A landscape with many peaks, sampled at points; each row gives a point and its height.
From any point a climber takes the steepest step (rise divided by distance) to one of its 2 nearest points. It stops when none of these is higher. Distance is the straight distance between rows; heights are no part of it.
(101) (h 1.09): [  3 -46  -1  30 -29  32 -21 -86  -9   6   7  13 -32 -16   1 -22 -60 -30
  18  29  45  46  -1  18   6  20  -3 -10  22 -12   3 -63  14 -42 -84 -26]
(822) (h 2.47): [ 31  64 -22  47  29  75  13  17 -54 -42 -16 -38  53  33 -22  15  99  59
   8 -52 -43 -20  26 -14 -20   4 -41 -11 -22  28  24  44  13   9  24  11]
(552) (h 2.19): [-16  27 -17 -69   7  -4  25  39  70   8  -6  45  47   7  13 -35  31 -24
  31 -25   2  13  13  13  11 -93 -24  29 -34 -17  44   8  24 -77  31  64]
(1265) (h 3.03): [-48 -19  44 -38 -67 -15  64   9  50   6 -18   0 -27 -56  24  46  37  21
  37  39 -13 -21   1  -5 -28  55  12  -4 -10   4  22  47 -21  -3  -2 -41]
(668) (h 4.09): [-34  -1  45  -2  10 -43   7  52 -19  44  39 -20  45  50  23  34  17  12
   5 -47 -46 -10  25 -14  -5 -31 -37 -22  10  -6   8  27  -9  41  74  57]
(192) (h 6.04): [-16  40  33   6  30 -71 -19  15 -55   2 -14   6   2 -57 -61 -68   7  24
 -43 -39 -27 -12  23 -17   9  62  13  71  42  17 -32  -2 -18 -36   8  -7]
(1262) (h 5.44): [-11  64 -41  30  15   4 -38 -17 -28  -7  29  12  15  61  35   0  58 -36
  45 -72 -37  -1   7  62 -16 -56 -53  27 -55 -18  44 -15  29  10 -27  21]
(457) (h 3.96): [  2   1  -6  24 -71  74   1 -30 -17  -1  24  77 -21  29  37   2  27 -38
   6  62  58  32 -21  12  12 -37 -51 -53 -21  15 -23  20   5 -12 -62 -75]
(36) (h 4.05): [ -9 -40   0 -70  26 -29  -3 -20  72  40 -30  10 -11  -7 -78  12 -44  -5
 -29 -88   9 -23  62  -3  20  20  55  61   2 -24  35 -18  13 -95 -17  58]
(520) (h 2.59): [  4  45 -29 -66  36  36  -2  42  58   8   9  26  48  48  -7 -12  38 -34
  27 -57 -14  -5  36  37 -22 -63 -33  -5 -61 -21  76 -27  57 -27  22  35]
(719) (h 3.34): [-15  18  17 -40  23  21   4  -9  55  32 -27  29  56   9   9 -10  29  -9
   6 -16 -47  34  26 -27 -16 -61 -18 -58   9 -26  41  -2  14 -15  59  23]
(876) (h 1.59): [ 19  27 -18  19  92  36 -33  -9  15  -5   4 -34  35  35 -51 -46  10  34
 -54 -22  -8   4  30   5 -58 -30   7 -44  13  31  23 -60  35  42  55  20]
(892) (h 2.35): [-24  -8  43 -13 -33 -49  14  47   4  59  13 -19 -47  -3 -25  -5   4  21
 -30  30  41 -56 -29 -20  29  41 -18  65 -19  54 -23  46 -23  -4 -21 -25]
(1400) (h 2.24): [  9  61 -25 -33  58 101  -8   6  63 -43   3   9  55  23 -27 -40  62 -29
  51 -21 -25 -30  22  17 -42 -13   2 -12 -78 -18  80  -4  49 -22   5   9]
(1348) (h 7.10): [ 65  19 -64  25  27  57 -37 -67   0  -1 -36  12 -30  33 -25  45 -51  27
 -30  34  21  43 -31  -3  14 -16 -21 -48  -7  11  -8 -65 -45  13  30  16]
(1422) (h 6.70): [ 18  42  -8  30  54 -32 -36  37 -50 -57  10 -52 -15 -29 -28   3  10  -6
  12 -34 -63 -55 -32  31 -15  34   7  39 -11  19 -26  37 -27  49  13  -8]
(1044) (h 5.04): [  4  33 -25   0  -7  43 -18   2 -11  29  33 -22   9  51  48  46  35 -25
  25 -38 -30 -24  -3  42   9 -36 -64 -14 -67 -15  34  18  22  24 -12 -19]
(721) (h 2.70): [  13  -22   32   -8  -27  -16   -2    5   46    7   16   38 -105  -36
  -30   -6  -39  -18  -71   78   77  -59  -33   -1    6   16   19   -8
   29  -16  -31  -10   -1   36  -63  -17]
(858) (h 1.43): [ 29   9  19 -44 -25  29  30 -25  42 -16 -58  -5  88 -71 -23   8  14  14
  34  19 -21  36  24 -14  -8  13  -6   0 -19 -14  46  45 -22 -35  47 -15]
(1003) (h 6.13): [-34 -22  -9 -33 -15 -35  22  -6  62  23 -22  22 -38  19  14  20   8  18
 -37   8 -12  27 -29   1 -57   6  38  -3  19 -24  42 -69   0  36  32   8]
(446) (h 5.52): [ 38 -27 -52  24  -7  -1  -3 -34  16  -4  -7   7 -84  -7  27  19 -43  14
 -46  23  51  -9 -45  23  29 -35  16   1  30 -17 -42 -23  -8  21 -30  23]
(1116) (h 5.80): [ -53   -3  -36    5   43  -26   -3    8  -38   28   39  -14   61  -44
   -5  -32   23  -24  -30 -105  -19  -15   63   14   15   -7   12   62
    3  -19    9   -3   76    1   24   40]
(1009) (h 3.81): [-28  -3   8 -17 -13 -33  23 -29  28  -8 -25  53 -38 -85  22  26  18 -15
 -11 -25 -34 -16  13 -11  15 -17  20 -11  84 -70 -33  43 -13  -4  -5  17]
(1282) (h 2.77): [-52  -1  30  -4 -64 -12  42  -4  16  45   2  22 -41  10  46  39  49  34
  14  33  -5  -6  -9 -14   3   9 -33  -4  -1  18  20  35 -39 -27  -9 -29]
(1047) (h 0.96): [ -4 -33  36  41  34 -87 -30  20 -20  64  48 -24 -20  45 -18 -64 -32  14
 -37  46  16  17 -50 -22  12  -6  -2  33  28  19 -42  -3 -26   3   5  62]
(378) (h 2.67): [ 23  18  -3  66  17  37 -17   7 -77 -12   7 -70  68  23 -14  11  47  41
  -2 -23 -45   9  14 -18 -10 -12 -47 -33  -1  51  -1  46   7  34  39   1]
(904) (h 4.95): [-21  42  37   3   8 -36 -16 -32 -25  21 -46  26 -25 -81 -42  -9   9   7
 -17 -25 -44 -20  12 -28  40  52 -13  36  49  -6 -46  34 -44 -26 -11 -27]
(326) (h 1.83): [ -41    4  -17  -71   -1  -52   16   16   33   13  -11   36   21   35
    0   15   18    1   18  -76  -13   31   45   12   12  -61   -7   23
  -11  -23   57  -30   45 -112    3   72]
(1167) (h 4.04): [ -4 -29 -12 -24   0 -18  26  23 -18 -26 -16 -35  37   8 -11   1   1  60
  -3 -63  12  30  51   6  -8   1  27  48 -13  24  38 -35  25 -65  28  49]
(778) (h 4.94): [ 30 -29 -36  48   8  -6 -40 -49   2  58  11 -12 -47  -1  12   7 -41 -18
 -63  63  25   0 -66 -15  44 -20  -5 -30  45   3 -47  18  -8  49 -28 -17]
(772) (h 4.76): [ 23  16   8   8 -39  -5  39  75 -58 -54  35  34  -3  57  24 -25  -6  17
  16  16  49   5 -20   5  14  -7 -44  34 -32  48 -47   0 -30 -33 -25  -2]
(1094) (h 3.94): [-73  34  16 -15 -14 -31   8  10  15  69  -8  41  44   5  26 -34  65  -7
 -20 -20 -35  24  14 -26  -8 -42 -38  11  11   0  30   2  22 -11  43  17]
(667) (h 3.86): [  2   6  40 -34  50 -33  -2  44  -9 -38  -1  21  27 -26 -27 -16 -33 -23
  12 -41 -45  -7  43 -12 -15  24  41 -24  48 -36 -30  -7   2  -2  22  13]
(1136) (h 2.90): [  9  55 -19 -37  17  41  -1  -5  46  -5 -20  17  39  50   4  44  70  -6
  26 -36 -56  24  10  16 -39 -51 -29 -36 -36 -46  92 -20  33 -15  30  34]
(1368) (h 3.56): [ 16 -38 -27  -1   1  51 -14  -5  13  14   7 -79  17  20 -18  -2  -3  50
  37  48  -6  51 -31  28 -39 -17   6 -23 -67  47  70 -18  -7 -15  24  12]
(403) (h 4.64): [ 37  22  13 -22 -37  35  34  40 -20  -6   7  15  58  48  41  62  22 -21
  23 -22 -26   7  11  10   5 -14 -56 -41 -34 -20  25  28   0  37  24 -15]
(600) (h 4.57): [-81  -4  48  -5   8 -67 -10  23 -12  73  36  -2  40  12 -15 -26  45  -4
 -32 -42 -64  12  17 -23 -39   0  -1  18  30 -12  25  -7  12  44  54  33]
(859) (h 3.39): [  4  65  45 -39  52  20 -18  36  19 -24 -16  47   2  10 -39 -11 -18 -44
  36 -21 -51 -43  40  -6 -18  29   0 -52  -1 -29 -18 -13 -13  26  10 -25]
(206) (h 0.16): [ 47 -19  -6  10   9  26  10  -8 -22   6   9   1  28   3  33 -16 -63 -31
 -39  -3  65 -15  25   4  46 -22 -20 -30  32   0 -49 -13  44  12 -25 -18]
(515) (h 5.95): [-53  24  -3   9 -12 -41  22  42 -42 -17  24  34  18 -22  45   3  33 -40
  13 -66 -33 -26  21  -3  14  10  -3  33  33 -32 -33  34  14  26   7  27]
(1293) (h 1.97): [  5   6 -12 -41 -20  56  81  52  60 -34 -20  35  16   3  27 -43  27  21
   1  23  90 -28  38 -12  20 -42  12   6 -34  21   7  16  34 -68   1  16]
(1060) (h 5.05): [-57  36  59  17   5 -91 -23  36 -54 -11   7  36   4 -35 -36 -83  12 -21
  23  -9 -41   0   7 -18 -11  40  25  56  48   1 -39   6 -13  -9 -13   4]
(1085) (h 0.95): [ 17 -49  -9 -27  14   6  -1 -45  35   3 -52 -77  14 -57 -38  19 -37  45
 -16 -13   8  10  35 -11  14   1  73   3  -6   5  27   2   4 -18  62  14]
(429) (h 5.18): [ -14  -36  -27  -34   43  -13  -10  -11   -9   39   20  -48   48  -60
  -49    1  -15   -8  -46 -113   -1  -23   87   28   13   18   36   64
  -10  -29   34   -8   70   -1    6   26]
(1196) (h 3.06): [ 28 -10  39 -38 -28 -13  14  -7  41  15 -13  39 -94 -22 -57  20 -69  10
 -37  23  72 -39   9   8  20  48  10  39  15 -24 -17 -29 -35 -25 -51   1]
(1007) (h 4.26): [-11  27  26  12   4 -11 -17 -66   2   7 -50  37 -18 -79  -2  14  12 -13
  12   5 -63  11   1 -27  26  -4 -11 -29  71 -49 -43  53 -50 -12   7 -14]
(716) (h 1.37): [  4 -50  20 -19   6 -43 -12 -35  19  45  17  32  14  48  -3 -24 -50   6
   3 -12   2  84   3   5 -21 -34   2 -14  37 -25  22 -68  -8 -41 -16  52]
(392) (h 3.43): [ 52  27  26 -27  27  23  31  82 -24 -70   7 -13 -13  19   3  45 -41   1
  30 -14 -14 -59  20  -1  15  46  10 -41 -14  -9 -48  16 -15  19  20 -17]
(245) (h 3.21): [ 25 -37  26   8 -17 -15  30  -5 -34  -4 -25 -41  46  -9 -15  12 -36  66
   8  33  12  56  31 -23   9  22   4 -25  16  45  15   2 -34 -34  38  -6]
(179) (h 2.93): [-20   7 -19  24 -41 -21 -27 -20  -9 -13   4  50 -14  -6  29 -66  26 -40
  29  36  11  39 -58  26 -15 -55 -25  48  -3   5 -10   4  -7 -19 -47  -6]
(526) (h 4.90): [  8 -13   3 -13  -2 -33 -25  30   7  32  32  -1 -32  40   9  21 -27 -29
 -12   5 -14 -16 -48  26 -13   5 -15 -10 -12   2 -11 -11 -17  66 -11 -18]
(613) (h 2.91): [ 29 -30   0  33 -27  22  10 -11 -63  13  -8 -63  75   1  21  48  -4  36
  17  -1 -15  44  15 -12  28  -9 -32 -28  -9  29  14  43 -14   3  41  -5]
(760) (h 3.10): [ 52 -10  29 -20  36 -19  -2  47 -16   3   4 -48 -24  17 -22  43 -71  25
   9  -2 -10 -38  -9   5  39   8  11 -21  -7   7 -26  22 -48  18  30  18]
(75) (h 5.24): [-17  33  15   4 -53  33  50  46 -52 -53  11  56   7  36  44   2  33 -13
  42 -11  17  -6  23   3   6  25 -30   9 -24  10 -18  11   2 -31 -44 -42]
(1019) (h 2.25): [-13  45  -9   3  15  31  21  36 -33 -20 -24 -36  53 -30 -15  -5  76  32
   8 -55 -36 -29  37 -12   1  20 -24  36 -32  26  18  44  15 -13  35  11]
(1376) (h 2.01): [-33  34 -25  -8  -9  47  63  24   6 -33 -23 -20  42 -51  43  11  82   6
  41 -21 -11 -40  33 -15  29  23  -5  18 -47  -5  18  68  45 -50   2   5]
(482) (h 2.33): [-17   1  -9   5 -46  18 -27 -36   4  65 -39 -18  21 -28 -15  13  57  14
 -19  23 -17  26 -28 -21   9  11 -67  17 -38  64  35  48  -6  10   9 -80]
(489) (h 6.67): [ 42  66 -47  32  51  53 -57 -37 -17 -23  -8 -11 -31  38 -16  25  21   4
  14 -24 -50 -14 -28  44 -10 -21 -45   3 -42   6   9 -11 -43  26  -5 -10]
(704) (h 2.82): [ 12 -18  40 -34  60 -36  -1  27  39  38 -11 -46 -40  20 -35  18 -40  39
 -24 -19  -5 -59  11 -22  27   8  49   3   9 -12 -16  18 -38  -5  40  36]
(806) (h 4.42): [-31  55  31  -1  53 -57 -28  70 -57 -50  13  34  29 -16 -36 -64   7 -44
  50 -57 -54 -24  40   7 -15  27  25  38  19 -16 -31   6  -4   9  14  16]
(908) (h 4.29): [ 39   6  -2  -4 -54  68  35   0   2   0  22  50  10  55  55  53   0 -22
  15  37  22  31 -13  11  20 -39 -47 -73 -29 -16  -2  16  -9  14  -8 -33]
(897) (h 4.47): [ 27  37 -16  -8 -21  43 -12 -22   3 -87 -12  45 -51 -46 -19  25 -43 -64
  14  32  24 -22 -24   9 -22  59   9   8  -9 -29 -29 -51  -6  32 -25 -57]
(1068) (h 5.37): [ -7 -11   8  -3   3 -37  -2   1 -17  28  13   1 -20  13  25  24 -16 -14
  -5 -49 -20  -7  -3  20  10   9  -4  23  27 -31  -7  -7 -16   6 -19  16]
(261) (h 2.58): [-51 -13  13  10 -42 -20  31  21   3  36  10  16 -84  25  28  38  43  27
 -33  35  20 -42 -40 -28  14  44 -12   3  -1  45 -22  32 -28  10 -38 -58]
(536) (h 6.63): [-25  25 -39   2  35 -37  23  41 -34  -8  19  20  15 -46  11 -29   3 -29
 -37 -79   7 -50  37  15  29  23  13  60  22 -16 -40   9  35  22  -8  17]
(1145) (h 3.85): [ 20 -38   9   7  -1   1 -39 -32  11  62   6 -65 -52  -4 -60   9 -67  20
 -11  68  25  11 -44   1   4  63  14   3 -39  37  22 -24 -21  10 -26 -33]
(2) (h 3.58): [ 15 -37   4  -7  -9  -3  33 -16   6 -37 -30 -24  48  -6  11  11 -12  50
  39  -4  15  53  44 -18  16 -33  15 -13  10  22  23  15 -20 -97  31  33]
(266) (h 4.00): [ 48 -33 -38  23 -70 -38  -7   8 -55 -28  22  21 -13  -2  16  39 -28   4
   0  53  17  68 -66  12  13  -1 -25  -2  14  31 -28  16 -35  35 -36 -29]
(383) (h 0.51): [-19 -20  11  -6  11  17  38   4 -20   8 -19 -35  33 -27   4  33   6  31
 -60 -44   8 -27  77 -39  -4  71  39 -35  20   0  -5 -20  62  38  24 -34]
(1433) (h 5.10): [ 25  73 -14  18   0  -1 -75 -15 -38 -61 -12  57 -46  -1 -47   4 -14 -66
  21   7 -13 -24 -29  24 -16  60 -12  31 -34   4 -24 -21 -21  52 -40 -95]
(1369) (h 6.11): [  61    5 -104   41  -10   46   -7  -57   -4  -28  -30    9  -53   10
   32   32  -23   35  -40   40   47   20  -61   14   45  -41  -13   -5
  -11   14  -39  -12  -31    1  -12    6]
(906) (h 6.14): [  1 -29  25  37 -10   4  16  27 -45 -44  44   0 -24 -10  63  -3 -32 -41
  32  16  16 -40  -2  -4  27   1  11 -44  45 -12 -82  36  13  19 -58 -16]
(1017) (h 4.89): [ 24  -3  10 -45  11 -36  32  26  45  38 -12  21 -37  43 -20  31 -43  19
 -82 -38  48 -39  32  -5  13  15  47  13  16 -32   1 -47  -6  63  21  15]
(480) (h 4.82): [-11 -64 -10  23  25 -44 -34 -17 -29  28  52 -77  15  34   0  21  -4  29
  -1 -50 -36  48   1  27 -52 -21  26   8   9 -12  41 -43  28  21  14  67]
(1025) (h 2.37): [-19  16 -26  11 -28   2 -25 -20 -12  27 -23   0 -47   7  -9  27  36  19
 -39  10   3 -12 -43 -12  16  46 -40  37 -23  58  -2  11 -20  15 -25 -74]
(789) (h 3.66): [-13 -38 -23  28 -76 -47 -32 -30 -39  -8  20  42 -48   3  17  10 -11 -38
  14  35  -4  57 -72  23 -20  30   1  23  18   0  -6 -24  -9  38 -77 -51]
(1076) (h 2.26): [ 20  17   2 -34 -18  24  66  70  38 -44  -8  15  45 -21  27 -32  32  -8
  14  28  34 -24  -8  -7   1 -19   7  25 -30   1  -1  40  13  -9  22   9]
(305) (h 5.88): [ 16   6 -43  67  45 -26 -46  14 -62 -37  27 -85 -17  14 -18  -4  23  45
 -18 -15 -24 -18 -47  19 -17  10  -1  31 -12  66 -18  11  -9  46  15  12]
(99) (h 3.88): [ 29  -2  13 -21  21  22  10  23   7 -84  -8 -21 -32 -43 -13  17 -70 -24
  22  13  21 -45   9   6  -9  71  53 -26   9 -19 -39 -26  13   9 -10 -26]
(32) (h 4.13): [-48 -35  33  26 -33 -33  40  -9 -13  49  23  33 -57  32  32  -9  17  42
  -6 -11  48 -13  24 -17  35  16 -18  48  34   3  -8  -5 -24 -97 -75  37]
(604) (h 1.24): [-19 -26  19 -19 -53  41  -6 -43   7 -13  10  56 -19   6   8 -19 -41 -54
  48  29  42  44  17  29 -39  18  -1 -15  -6 -22  23 -74  27 -21 -71 -49]
(1166) (h 2.07): [ 39  39 -16   2 -39  48  12   5  42 -41 -13  62 -27   8 -11  24  53   3
 -37 111  29   7 -90 -32 -12  14 -16 -31 -29  16 -17  45 -41  33   8 -66]
(969) (h 4.35): [ 27 -13 -22  16 -71 -30  18  32 -57 -40  45  36 -33  43  43  26 -12  18
  45  39  23  47 -65  33  10 -20 -34  19 -33  21 -41  22 -67 -13 -38  16]
(648) (h 5.98): [ 29  85 -53  17  30  70 -60 -52  -6 -58 -12  31  -7  51 -17  20  46 -17
  46 -55 -41   6  10  58 -33 -18 -30  22 -58 -34  52 -42  -7  -6 -28  -1]
(250) (h 4.96): [-53 -22  21  41 -54 -28  44   2 -53  15  31  22  43 -18  50 -23  17  18
  -8 -13  54   8  54 -31  47 -19 -40  29  54  32 -31  27  31 -64 -17  29]
(1394) (h 1.42): [ -1 -17  38  -3 -37   2  -9 -16   7  28  18  67 -13   1  11 -29 -43 -64
   2  40  23  11   1   7 -13 -15 -15 -41  52 -34 -18 -26  17  35 -62 -40]
(745) (h 4.40): [ 45 -54  -9  27  -9  22 -32 -61  18  67   7 -35 -54 -26 -38  39 -97  -1
 -31  91  64   5 -29 -18  47  25  21 -49  12   3 -16  -2 -16  27 -30 -13]
(354) (h 1.85): [  2  27 -34  43  86  34 -54 -24  24 -15   6 -11  -1  51  13 -72  17  -6
   1  15 -21  13 -27  12 -42 -54  16 -35   0  13   1 -51   3  18  17  12]
(274) (h 2.97): [ 16  48   7 -11  19  72  -4   1  36 -40  -5  44  12  29  -1 -10  17 -36
  25  30 -14  -2 -12  -8 -26  -4  -7 -46 -32 -20   7 -15 -10  14  12 -30]
(401) (h 2.09): [  1  15  -3  26  55  20 -40 -13  16 -36  -1  23 -38  46   6 -59  -2  -3
  45  50 -33  32 -40   0 -25 -45  33 -47  23  -5 -22 -30 -43 -32  -3  17]
(1056) (h 1.78): [-32  29  -6  -5  51  39 -37  -1  19 -30  -5  11  51 -16  -8 -53  30 -69
  53 -27 -49 -16  44  14 -60   3  35 -30 -15 -30  19 -16  52  53  -8 -24]
(1332) (h 2.40): [ 20  -2  -9  -4 -39  11  -4   6  32 -10  -7  39 -78 -16 -22   1 -13   2
 -62  96  66 -18 -61 -16  10   1  -2 -12  -1  35 -36   9 -14  37 -19 -54]
(676) (h 5.68): [-20  -6  21  19 -30  14   6  50 -55 -16  56  25   2  45  54 -17 -15 -63
  50   5  17 -27   2  15   9   6 -14 -14 -25   9 -48  20  18  23 -55 -47]
(968) (h 0.02): [ 39 -11  26 -12  36  21 -13  21  -9 -12  10  -7  53  -1 -20 -77 -80 -53
  -6   4  46  -2  39   9   3  -3   2 -29  11  11 -18 -52  58   0 -14 -22]
(1242) (h 4.59): [-14 -39  -8 -48  24 -11  -7 -13  25  46 -15 -44  15   0 -55  -3 -21  32
 -28 -92  30  -8  74  17  10  18  32  68 -24   4  61 -44  41 -57 -11  41]
(1092) (h 2.62): [ 24   9   2 -21   0  44  30  20  49 -59 -16  29   2 -24   9 -33  -4 -22
   6  71  30  -8 -25  -7 -18 -14  18 -33  -1 -19 -15   1   6  10   8 -14]
(782) (h 0.62): [-10 -39   7  40  45  -8   6 -23 -35  -8  -2 -80   9 -38   2  -6 -16  35
 -60  -7   3 -14  30 -40   3  51  70 -26  43   9 -36 -13  41  10  22 -15]
(1319) (h 5.76): [ 29  59 -19  -8  34   4 -57   1  -1 -32  -8  -7 -24 -34 -37   7 -18 -60
  18 -29 -40 -53 -21  51 -14  36 -15  39 -45 -10  -3   4 -17  62 -13 -52]
(1132) (h 1.75): [-16  20  -7  -7 -30  24  38 -22  27 -19 -31  -5  58 -59  32  -6  69  -1
  61  14 -14  27  11 -11   7 -26 -14  22 -19 -22  42  54   7 -86  11   8]
(166) (h 6.71): [-19 -34  20  14   0 -15  36  47 -24 -32  47  17  32   4  72 -26 -19 -49
  16  -2  17 -16  19  -9   6 -46  13 -43  55 -25 -59  14  48  22  -5  22]
(454) (h 3.40): [ -24  -26   27  -27  -65  -10   37  -46   58  -25  -24   41  -62 -101
   16   63    7    2   28   29    0  -18   23    3   -9   33   13  -22
   53  -46    4   27  -26  -13  -37  -16]
(590) (h 3.87): [-18 -29  41 -25 -16   3  43   3  34  59   8  26 -58  53   4  47 -24  24
 -14 -35  45 -34  47  -6  35  33  -7   8   5 -21  11 -21 -14 -72 -68  20]
(423) (h 1.61): [-29  -2  22   2  -2   6 -37 -12  -5  14  11  25  35  -9  15 -43  -8 -88
  33   0 -26  -4  17  10 -32   9  12 -30   5 -32   2 -15  45  62 -29 -55]
(978) (h 1.15): [ 29  46  46 -40   5  57  20 -16  46 -25 -38  25 102 -40 -18 -34  56 -11
  47  53 -41   6  -1 -42  -5   3 -18 -28 -29 -22  22  67 -22 -12  45  -5]
(26) (h 1.48): [ 17   4 -31  29  -4  34 -18 -17  -1  -9 -33 -50  16 -16 -30  14  22  24
 -51  52  11  10 -38 -38 -15  45  -4 -29 -28  68   8  -4  26  65  34 -75]
(185) (h 1.13): [ 10 -40 -17  -7  -7  -7   6 -39  34  47 -35 -53  -5 -26   1  35 -31  18
 -40  17  12   8 -15  -3  12  -9  42  -7   4  -7  20   1   0  39  41  -3]
(1179) (h 5.99): [-16 -23  13 -28 -47 -23  56  46  -1 -29  29  44  61 -39  54 -12  -3 -43
  16 -20  29  12  44   1  15 -51 -13   1  39 -40 -15  31  51 -11  11  45]
(1438) (h 4.52): [ 20  -1 -13 -14  15 -61  13  53  22  30  18  13 -21  55  16  21 -32  -1
 -83  -8  31 -33 -27   7   0 -13  15  12  16   3 -23 -32  -6  98  31  12]
(951) (h 0.64): [ -18  -72    6   63   22  -18  -19  -61  -17   76   10 -105  -10  -19
    1    3  -17   48    0   20   -5   13  -12  -22   28   16   29    0
   18   19    9   28  -18  -35   -5   24]
(1425) (h 1.16): [ 30 -49  27  15   3 -70 -19 -18  -8  63  18   1   2  26 -37 -47 -70  24
 -44  47  26  73 -31  -8  -7   0  10  -3  41  -3 -13 -53 -24  -3  -3  43]
(1254) (h 5.40): [ -6 -21 -21 -56  -4 -50  30   0  82  31 -25   7 -34  47   0  26  -7  35
 -55 -31  34   6   4  -6  -8 -41  83  12   6 -33  44 -57  11  26  57  51]
(602) (h 4.49): [-21   3   6  -9 -23 -15  48  10 -15  10 -20  33 -12 -16   8 -23  -1  46
 -24 -30  53 -25  50 -14  48   9 -15  51  30  20 -24  -1  -4 -75 -27  12]
(1272) (h 0.79): [-71 -45  34  45  27 -48  -9  -4   7  57  27 -67  -3   0  11 -56  13  26
   0  40 -10  -5 -30 -38  12 -18  12  27  27  35  -9  24 -15 -40  28  52]
(1240) (h 5.31): [  5  -3 -40  43  48 -41 -34   2 -44 -26  37 -66   9  24  -7 -17  17  46
 -28 -51 -28  18 -18  36 -57 -26  10  40  -2  25   7 -34   5  40  37  56]
(442) (h 3.72): [  6 -15  20 -10   4 -43   0  37  -9  70   5 -56  18  47 -24  49  15  55
 -46 -19 -33   1   3 -10 -15 -33  -3 -17  -9  20  36  10 -26  78  89  36]
(1379) (h 2.63): [-33 -35  20  36 -34 -47 -34 -14 -35 -11  41  28 -23  15  28 -64 -17 -30
  81  38  -2  42 -46  26  -4 -59   0  27  26 -17 -24   7 -37 -31 -55  42]
(703) (h 1.98): [  8  59 -21  21  36  80 -42  -3  22 -47   5   3  73  24 -17 -64  80 -56
  44  10 -33 -22  -9  19 -78   0  21  -3 -64 -12  55   4  45  69 -14 -30]
(702) (h 4.41): [-17 -32  -8  26  16   1 -29   8 -24  21  41 -96  12  30  21  22   4   7
  53 -22 -47   3 -12  26 -14 -43  -9  -9 -25   8  31  23   6  16  20  49]
(709) (h 1.77): [ 29  34 -32  28  -2  83  -9 -36  22 -63 -28   4  -8 -25 -21  -9  29 -10
 -26 103  36  -3 -62 -51 -19  55   6 -24 -38  38  -9  -3   6  17   8 -75]
(1278) (h 1.58): [ -7 -14 -21 -34 -35 -46  14 -38  20 -10 -10  61  -3  46  32  27   3  18
  12 -35  -2  84  11  23 -16 -51 -15   1  20 -49  42 -71  19 -86 -17  55]
(257) (h 1.27): [ 16 -42 -57  31 -10  17 -20 -35   0  12 -23 -87  -1 -37  16  55   0   7
 -26  32 -15  17 -53  -3  -1  13  32 -33 -11  14  16  20  20  76  34 -28]
(64) (h 3.98): [  6 -28 -28  10  -9  28  19   2  14 -11  13 -81  27  19  37  29  37  32
  61  36 -23  34 -40   9  -9 -43   8 -11 -57  11  65  34  -2 -43  42  44]
(57) (h 3.49): [ 12 -28  39 -46   2 -13   4 -22  42  24 -30   4 -52  -4 -70  40 -71  22
   1 -33  29 -25  49  -8  23  67  17  47   9 -25  18 -30 -39 -82 -40  20]
(752) (h 0.39): [ 24   7  15 -34 -14  14  70  29   0 -31 -37  22  52 -58  11  25  -4   2
 -32 -14  23 -28  67 -37  24  33  20 -44  22 -17 -42  20  36  37  43 -17]
(1113) (h 2.34): [  2 -28   2  32  44 -34 -37 -10 -15 -15  16 -16 -41  31   5 -48 -35  18
  57  20 -28  42 -50  15  -2 -35  22   6  19   6 -25 -20 -50 -53 -11  60]
(375) (h 2.66): [ 10   6   5  29 -31   5   1 -15 -28  28 -21  -9  39 -12  16  12  21  11
  -2  22 -17  19 -13 -22  35 -24 -55  -6   1  38 -16  62 -28  -4  22 -31]
(871) (h 2.50): [-10  36  25 -23  32 -48   4  52  28  46 -17  -9 -60   3 -36 -23  -6  32
 -48   1  21 -83 -15 -13  42  20   9  53  -7  30 -34  26 -39  -2  16   6]
(293) (h 3.36): [  5 -21 -22  15   3  44 -48 -22  -9  32  10 -66 -30  10 -51 -21 -25  27
  28  80  -1  50 -61  17 -25  30   3 -11 -70  69  37 -29 -22  -5 -18 -36]
(1360) (h 5.41): [-38 -45   4  10 -66 -41  59   2 -20 -20  23  10  21 -71  64  12  12  -3
   8 -14  54  -6  54  -6  42 -47  -4   9  60 -26 -17  58  40 -48 -20  56]
(1033) (h 6.06): [ 41  50 -54  44  64  65 -50 -63 -12 -24 -38 -15 -20  25 -16  55   5  25
 -21 -31 -51   0  -6   3  -4  -8 -25 -43  17  -7   4 -36 -36  20  33   9]
(1148) (h 3.32): [-19  -4 -18  24 -35  -5 -70 -59 -18   1  -2  43 -53  12 -14 -39  -7 -29
  56  55  -9  56 -66  39 -30   5  -3  35 -33   8   1 -26 -34  -7 -70 -49]
(1139) (h 0.77): [  7 -55   5   3  45  21  -1 -32  14 -34 -21 -62   4 -43 -16 -16 -57  20
 -13   5  22 -12  35 -38  16  25  79 -25  45   3 -30 -15  26 -62   6   7]
(1109) (h 5.25): [-78   9  33 -28  -1 -61   5   5  40  41 -10  22 -11 -17  -5  -4  50   6
 -28 -19 -68  15 -20 -16 -62  21  30  16  33 -31  35 -27 -15  37  40   3]
(62) (h 0.27): [ 42   6  12 -11 -26  36  29  26 -19 -22  -2   8  36 -29  24  16 -37 -45
  -9   6  30 -39  23 -12  35  22 -30 -48  -2   5 -58  36  41  51 -10 -60]

Call two points neighbours if one is among the 2 nearest of the other. Go from one point of each pair to the other, from neighbour to neighbour, staying as high as possible. Name the lowest point that can't be avoided.
(166), (1348) | (482)
(1422), (489) | (293)
(1422), (192) | (892)
(536), (1003) | (1438)
(166), (1003) | (57)
(489), (1348) | (1033)

Where does a climber stop that starts at each point below?
(1394) | (1003)
(1148) | (166)
(871) | (1422)
(62) | (536)
(892) | (192)
